Each row is a point on a landscape with many peaks, with its height.
From any point a climber takes the steepest step (rise divided by distance) to one of its 2 nearest points. It stops when none of these is higher. Distance is the straight distance between rows; heights are no part of it.
dav (h 63.5): [139 146 115 133 131  98 140 113 126 106 137 131 151 114  84  64 156  98
 146 126 140 118 110 125 197 158 102]
Geb (h 51.1): [130 108  89 120 114 105 137 137 132 119 141 177 149  98 199 108 129  99
 128 156 106  83 123 128 212 137 103]
Sepi (h 33.8): [ 94 130 135  98 123 116  82 163 124 155  62 155 101 145  84 103 138  61
 177 101 175 106 149 118 169 127  76]
Famiz (h 28.9): [144 168  78 125 163 118 141 104 102 127 147 146 159 161 132  76 117 157
 141 167 145 111 132 119 201 142 107]
Vata (h 26.9): [127  99 123 119 113 130 152 175 173 113 177 163 114 115 172 156 104 142
 118 194 136 153 114 101 120  96 123]
boda (h 71.4): [113 135 107 126 129 128 102 139 101 150 134 177 147 155 167 121  69 132
 144 168 150  61 126 160 217 107  85]
tisan (h 46.9): [113 110  77 128 117 120 168 148 133 152 118 171 113 114 204 128 118 132
 125 114 133  90 120 123 182  94  86]
rim (h 6.0): [140 112  94 106 132 116 202 132 133 154 169 128 132  87 158 184 123 137
 115 135 107 175 104  66  94 111 139]
Bitu (h 23.1): [110 130 144 129 134  94 145 173 164 103 125 141 114 127 151 133 137 124
 188 102 144 133 141 139 145 105  69]
Fus (h 74.4): [151 121 123 105 167 137  99 111 152 149 103  37 114 139 116 168 131 133
  95 128  99 143 144 144 105 171 139]
serag (h 66.9): [134 122 173 132  78 170 113 122 114  77 162 124 145  92 130  80 132  93
 109 132  49  97 105 143 143 138 144]
guvo (h 69.6): [133 113 101 110 175 126 101  90 152 165  66  73 111 122 126 180 170 129
  53 110 119 121 138 120  97 161 129]
sulu (h 34.2): [118 146 151 127 170 122 113 136 160 118 119 140 117 182 100 128 115 169
 137 167 183 134 162 152 122 110 113]
tud (h 84.5): [154 127 123 104  87 144 180 160 152 170 125 138  68 165 141  98 117 160
 143 106 162 203 147  67 118 105 116]
fona (h 21.6): [180 115 111 137  47 114 172 159 112 129 170 152 128 132 149 122 105 124
 143 120 151 209 104  88 135 135 132]
Mopi (h 27.1): [103 109 136 115 133 113 185 180 151 109  98 137 124  90  87 102 150  95
 168  90 117 146 108  66 102  95  94]
nad (h 84.3): [174 121  89 118 110 102 156 152 125 113 184 108 178 116 114 119  99  95
 127 207  86 189 108  81 145 168 150]
nif (h 56.8): [101 158 153 155  83 125  89 106 105 109 183 169 135 117 122  75 167  86
 112 107 141  83 129 178 205 150 137]
Fisek (h 59.1): [114 160 162 140  97 112 115 136 154  89 168 135 118 110  94  59 163 110
 135 114 160 103 108 164 205 135  88]
kar (h 37.3): [ 94 124 121 123 143 132  90 155  99 172  38 145 108 175  97 137 116  86
 140  78 179 108 155 139 128 106  84]
bok (h 39.5): [ 80 107 152 132 181 130 116 120 140 116 121 127 121 106 157 165 130 125
 114 116 112  53 143 163 122  99 125]
zom (h 80.8): [148 112 124 121 118 139  91 113 124 146 104  88 129 118 140 153 133 100
 117 123  92 127 138 128 129 194 126]
ter (h 36.7): [137 131 132 147 135 147 156 131 102 117 120  78 155 140  70 112  97 122
 148 111 106 146 118 121  87 147 116]
paz (h 47.2): [112 126 139 106 111 103 163 125 147  95 130 142 112  68 147 128 225  95
 109 116  58 150 142  90  97 140 162]
fegez (h 60.5): [140 120 149 149 102 156 136  84 114 102 144 143 128  96 158 132 160 133
  99 135  83 141 107 136  85 135 195]
lifa (h 18.5): [162 125 143 116 122  74 117 178 137 111 172 164 132 133 117  95 115  66
 214 178 113 162 157 107 171 147 127]
beko (h 73.3): [127 121 157 137  90 176  83 117 127 117 153  70 123 115 128 117 139  97
 104 117  77 112 122 158 137 176 153]
gora (h 9.3): [128 112 121 104 158 107 115 158 167 162 139 121 117 108 154 214 103 120
 108 171 138 129 144 128 109 114  95]
Ruze (h 26.6): [155 159 105 104 176 118 124 134 110 144  93 140 156 180 120 102  85 148
 170 171 132 117 161 121 172 150  94]
Zor (h 25.1): [115 120 148 119 121 132 169 180 154 106 145 110 107 108 115 114 124 103
 178  98 113 124 115 107 139  99  88]
dadu (h 65.7): [142 123  97 117 154 130 109 122  86 166  99 195 150 147 167 155  63 138
 143 198 133 127 139 123 121 123 162]
Mor (h 24.1): [155  98 118 137  77 109 178 183 125 127 190 168 142 106 162 144  85 119
 141 167 132 175  94  68 111  97 129]
kip (h 36.6): [116 189 126 118 143 135 130 111 133 129 183  49 129 139  30 115 151 159
  93 127 151 157 102 127 136 160 126]
ropub (h 43.7): [128 128 178 125 163 119 114 135 162  94  88  74  92 159  93 119 176 138
 157  73 117 142 161 135  88 125 136]
zime (h 29.6): [119 114 153 134 120 118 102 153 168  99 167 158 121 124 164 153 110 135
 131 186 152 132 143 151 145 116 117]
muzu (h 29.2): [ 82 106 149 137 148 116 189 150 148  75 105 139 132  73  98 116 185 127
 129  80 120 108 109  99  79  69 107]
ketoz (h 32.7): [132 208  83 114 139 148 144  71  93 164 149 111 137 177  90  66 147 202
  98 144 139 136 126 142 185 145 143]
tofef (h 51.7): [161 107 110 147 133 138 122  94 138 125  98 156 175 160 156 129  63 203
 103 191 145 112 136 177 123 142 137]
rofog (h 36.9): [137 124 154 137 105 119  97 151 119 140  78 117 109 152  71  88 141  82
 200  70 151 167 155 125 106 141 128]
gugo (h 50.6): [103 121 111  99 119 129 144 100 132 138 113 143 102  80 171 130 206  97
 103  96  66 118 134 110 135 160 160]
Zoker (h 66.8): [154  85 107 135 116 134 114 165 122 131 111 187 148 131 169 128  65 106
 139 201 110 122 139 119 151 128 134]
gomi (h 41.2): [ 87 136 154 140 162 104 119 126 153 103 159 102 110 103  67 146 178 110
  68 122 158 135 111 112 100 120 133]
Gom (h 10.9): [116 118 112 111 166 121  83 122 143 176 144  94 138  92 136 217 106 104
  86 156 121  98 123 151 120 141 117]
notup (h 67.9): [114 157 108 125 150 101 145 114 125 135 102 155 116 122 109  90 175 116
 138 133 150 135 135  96 156 148 115]
Figo (h 72.9): [127 157 109 126 141  83 116  99 155 144  93 150  84 130 125 117 218 150
  88 112 184 149 152 119 140 152 110]
tun (h 33.5): [148  99 156 132  80 118 107 163 125 153  89 132 106 145  93 116  98  81
 186  96 129 194 181  87  79 148 130]
gaso (h 24.4): [161 168 101  84 127 162 118 121  92 173 100 132 119 195 140  78  94 152
 167 153 112 144 149 114 175 150 133]
gal (h 44.1): [148 150 100 155 139 154  84  89  68 167  44 144 161 169 100 129  74 144
 109 109 170 108 135 155 130 150 109]
Fonam (h 59.6): [ 94 133 138 108 169 105  69  94 123 134 113 123 102 109 120 155 199  86
  96 127 107  84 161 124 124 147 167]
mib (h 40.5): [116 140 104 156 121 150 115 130  76 165  39 153 138 168  92 108  96 116
 153  94 181 129 135 125 131 120 100]
suku (h 48.3): [170 145 129 178 109 146 138  93  98 115 110 139 142 171 157 104 109 197
 170 107 141 164 139 157 106 127 162]
Limov (h 12.6): [108 116 123 144 144 103 117 111 122 132 177 106 153  67 146 217 135  97
 100 139 113 117  97 140 110 158 123]
lut (h 79.2): [126 123  84 123 126 149 101 104 104 178 115 207 142 130 187 124  77 158
  93 186 152  68 121 152 185 111 140]
lobik (h 66.0): [123 116 152 143 111 187 113 112  98 115 159 132 156 120 134 120  93 143
 114 174  89 124 105 142  94 118 193]
beduv (h 56.3): [135 148 136 128  96 145 137 101 101 123 158 152  87 131 175 128 158 160
 121 115 123 160 125 133 110 117 194]
Zoti (h 27.2): [147 135 170 123 119 122  73 166 137 134 111 133 108 203  99 120  85 111
 192 144 155 147 181 149 116 144 130]
voz (h 54.8): [ 89 109 128 113 133 113 104 110 147 125 101 104 120  86 121 137 210  70
 108  76  90  87 133 127 138 155 125]
Lim (h 59.0): [107 108 147 130 142 135 138 127 156  74 138 142 158 117 128  89 107 150
 114 176  88  60 137 141 160 120 111]
kag (h 61.7): [125 123 163 148  80 137 118  93 123  80 135 141 132  99 138  62 177 104
 101 103 107  94 122 153 163 141 135]
bab (h 4.6): [128  89 124 121 112 130 168 148 117 149 143 129 141  80 136 189 104 107
 118 120 100 167 103  60  31 104 148]
momu (h 20.9): [141 136 139 132 157  59 129 164 149  97 131 155 146 124 113  98 125 106
 214 155 147 133 146 120 165 133  89]
Foro (h 60.6): [110 102 143 144 140 169  91 107 123 129 117 132 153 132 110 156  69 150
  97 183 125 100 119 163  65 120 182]
gof (h 39.4): [169 122 134 144 108 147 154 111 119 113 134  78 143 119  97 128 125 151
 111 117 108 184 104  99  69 167 140]
tov (h 16.0): [139 133 113 113 103 105 157 166 130 105 184 147 130 108 151 114 136  81
 172 152  93 145 123 113 178 125 129]
Vapu (h 36.5): [102 128 155 112 182 134 100 122 137 124  86 135 123 169 122 141 109 162
 106 145 146  71 152 169 125 112 127]
peno (h 10.4): [ 77 161 117 115 154 135 143 128  94 144 173 125 109 128 118 151 130  99
 145 114 138 109 113 128 143  91 137]
lukam (h 15.8): [160 126 115 142  88 111 173  99 147  98 206 111 144  73 168 177 176 157
  95 116 106 152  76 124 115 157 152]
Kirum (h 5.0): [120  84 128 137 111 122 152 169 142 151  97  90 131 125 150 197 100 142
 170  41 143 145 125 124  50  93  90]
fome (h 8.7): [100 133 116 148 135 147 128 141  90 165 165 117 132 125 142 185  85 123
 130 102 145 117  98 146 115  94 124]
Tus (h 27.0): [126 154 136 102 129 189  97 151 100 165  77 120 100 209  99  77  83 128
 160 130 135 121 160 130 146 134 135]
Ribu (h 52.3): [168 129 119 141  99 120 137  94 118 137 122 149 121 139 194 141 146 178
 158 123 119 193 153 138  93 140 181]
bifak (h 55.1): [132 104 127 119 146  99 147 124 163  71 135 151 164  84 165  81 140 103
 104 155  83  62 140 126 196 132  93]
gil (h 31.4): [ 98  76 134 153 137 129 186 125 135  82  78 142 166  85 127 127 135 136
  97 104  95  86 121 110  71  87 111]
goz (h 64.4): [ 99 107 147 125 129 161 107 158 126 109 144 159 143 163 143 100  73 143
 135 172 112  47 142 178 177 102 108]
penad (h 64.5): [129 143 120 112 179 108  75  78 121 157  82 125 103 137 139 172 179 125
  95 136 131 134 171 135 102 157 168]
lolad (h 14.1): [130 129 122 153 115 119 131 110 124 104 229 100 173  68 135 178 129 135
  87 137 106 112  74 150 125 153 136]
mal (h 19.3): [161 149 122 128  87 132 175 136 123 115 171 117 122 136 117  88 143 145
 168  87 134 183 102  99 127 123 133]
faneb (h 32.0): [124 123 145 134 155  95 123 145 190  94 134 176 104 165 165 145 124 164
 158 177 167 126 170 163 136  99 107]
Mito (h 34.6): [131 198 114 130 159 137 138  87 108 145 142  91 115 174  69  87 164 167
 106 108 161 158 117 135 133 135 142]
zup (h 30.9): [128 175  75 137 168 123 141  59 101 160 131 119 161 143 109  99 127 173
  78 150 155 102 115 138 178 147  96]
kige (h 55.6): [142 114 133 139 124 160  66  99 137 145 116 136 167 164 138 150  51 199
 107 197 135  98 131 215 108 139 170]
ruk (h 45.1): [162 154 124 167 115 156 127  80 100 140 109  86 145 171 106 119  99 190
 134 109 153 177 127 152  70 139 164]
nume (h 77.9): [123 161 118 136 131 122 126 108 133 155  82 125  86 169 100  96 163 160
 109  83 210 155 140 135 133 117  91]
bunat (h 7.6): [115 120 117 114 167 106 163 154 151 155 167 128 112 104 140 228  89 136
 119 163 135 153 126  90  69  80 131]
fela (h 13.9): [117 143 136 122  91 127 165 143 123 104 202 153 104 101 171 131 155 126
 141 112 121 123  96 139 158  88 120]
Fekem (h 12.2): [ 79 151 161 131 116 120 142 170 122 132 206 141  94 102 124 152 154  92
 147  91 151 117 104 132 145  73 120]
Mefa (h 47.9): [166 134 111 136 134 151  72  83 114 163  69 157 167 154 130 129  71 180
  67 170 178  89 137 164 141 154 118]
Komu (h 3.3): [118  95 126 122 112 137 149 148 120 145 105  97 136 101 139 176 125 108
 155  77  96 145 124  91  54 110 132]
Bulon (h 40.6): [128 135 185 119 156 114 108 143 134 116 103  75 107 136  61  89 167  96
 216  52 111 152 160 147 105 125 153]
beni (h 50.3): [108 120 157 105 161 121  75 107 148 112  86  54 100 137  93 103 178  93
  98  72 101  83 141 138 150 157 142]
tugif (h 47.0): [ 96 106 175 112 161 126 103 121 160  88  76  75  78 129 123 103 207 125
 129  62  93  88 155 143 127 115 138]
papo (h 42.2): [170 131 134 150 100 162 127 113 115 142 133  72 136 154  89 153 108 174
  82 100 161 189  87 130  61 142 149]
gov (h 43.0): [107  96 126 125 125 158 135 128 146 136 127 148 122  92 196 145 113 141
  92 142 113  62 112 143 153  97 122]
sop (h 30.5): [115 152 147  87 139 151  77 144  98 146  73 126  94 169  91  88 134  78
 160 125 123  82 157 115 179 148 110]
zit (h 30.3): [159 118 148 133 116 117 116 165 139 128 119 110 123 147 124 127  81 106
 207 124 112 169 165 115 108 144 116]
ladu (h 17.5): [168 141 102 152 101  91 187 102 122  85 178 131 154 101 149 116 168 147
 146 105 129 172  86 128 135 141 133]
pum (h 76.2): [191  87 108 137  83 128 121 156 112 109 155 135 174 123 164 131  76  97
 141 192  87 165 120 121 143 163 160]
ribab (h 34.0): [119 106 162 172 131 141 164 117 121  67 122 117 173 111  82 105 129 146
 120 113 110 125  95 124  73 109 125]
Mise (h 38.9): [ 96 153 130 107 139 124 135 126 154 115 189  48 104 114  50 134 177 120
  49  98 147 134  79 108 130 135 128]
tufut (h 44.0): [103 130 157 138 133 111 141 107 153  82 153 134 114  78 107 127 220 109
  79 132 111 116 124 113  91 117 150]
dezen (h 6.9): [111 101 136 133 125 158 136 167 116 156 126  95 111 140 133 205  75 141
 123  73 156 136 110 143  68  68 131]
sivod (h 72.7): [139 120  58 113 125 152 136 104 111 182 113 182 144 109 204 145  74 153
  98 183 135 110 102 127 136  95 165]
Peguv (h 78.4): [138 138 111 138 114 139 172 136 139 159  73 127 103 157 130 123 121 175
 117  71 180 175 130  90  99 102  83]

For each start below, name the point where the climber stops.
zup | zom
tun | zom
paz | zom
Komu | lobik
Fisek | tud
gora | lut
muzu | lobik
gaso | lobik
faneb | lut
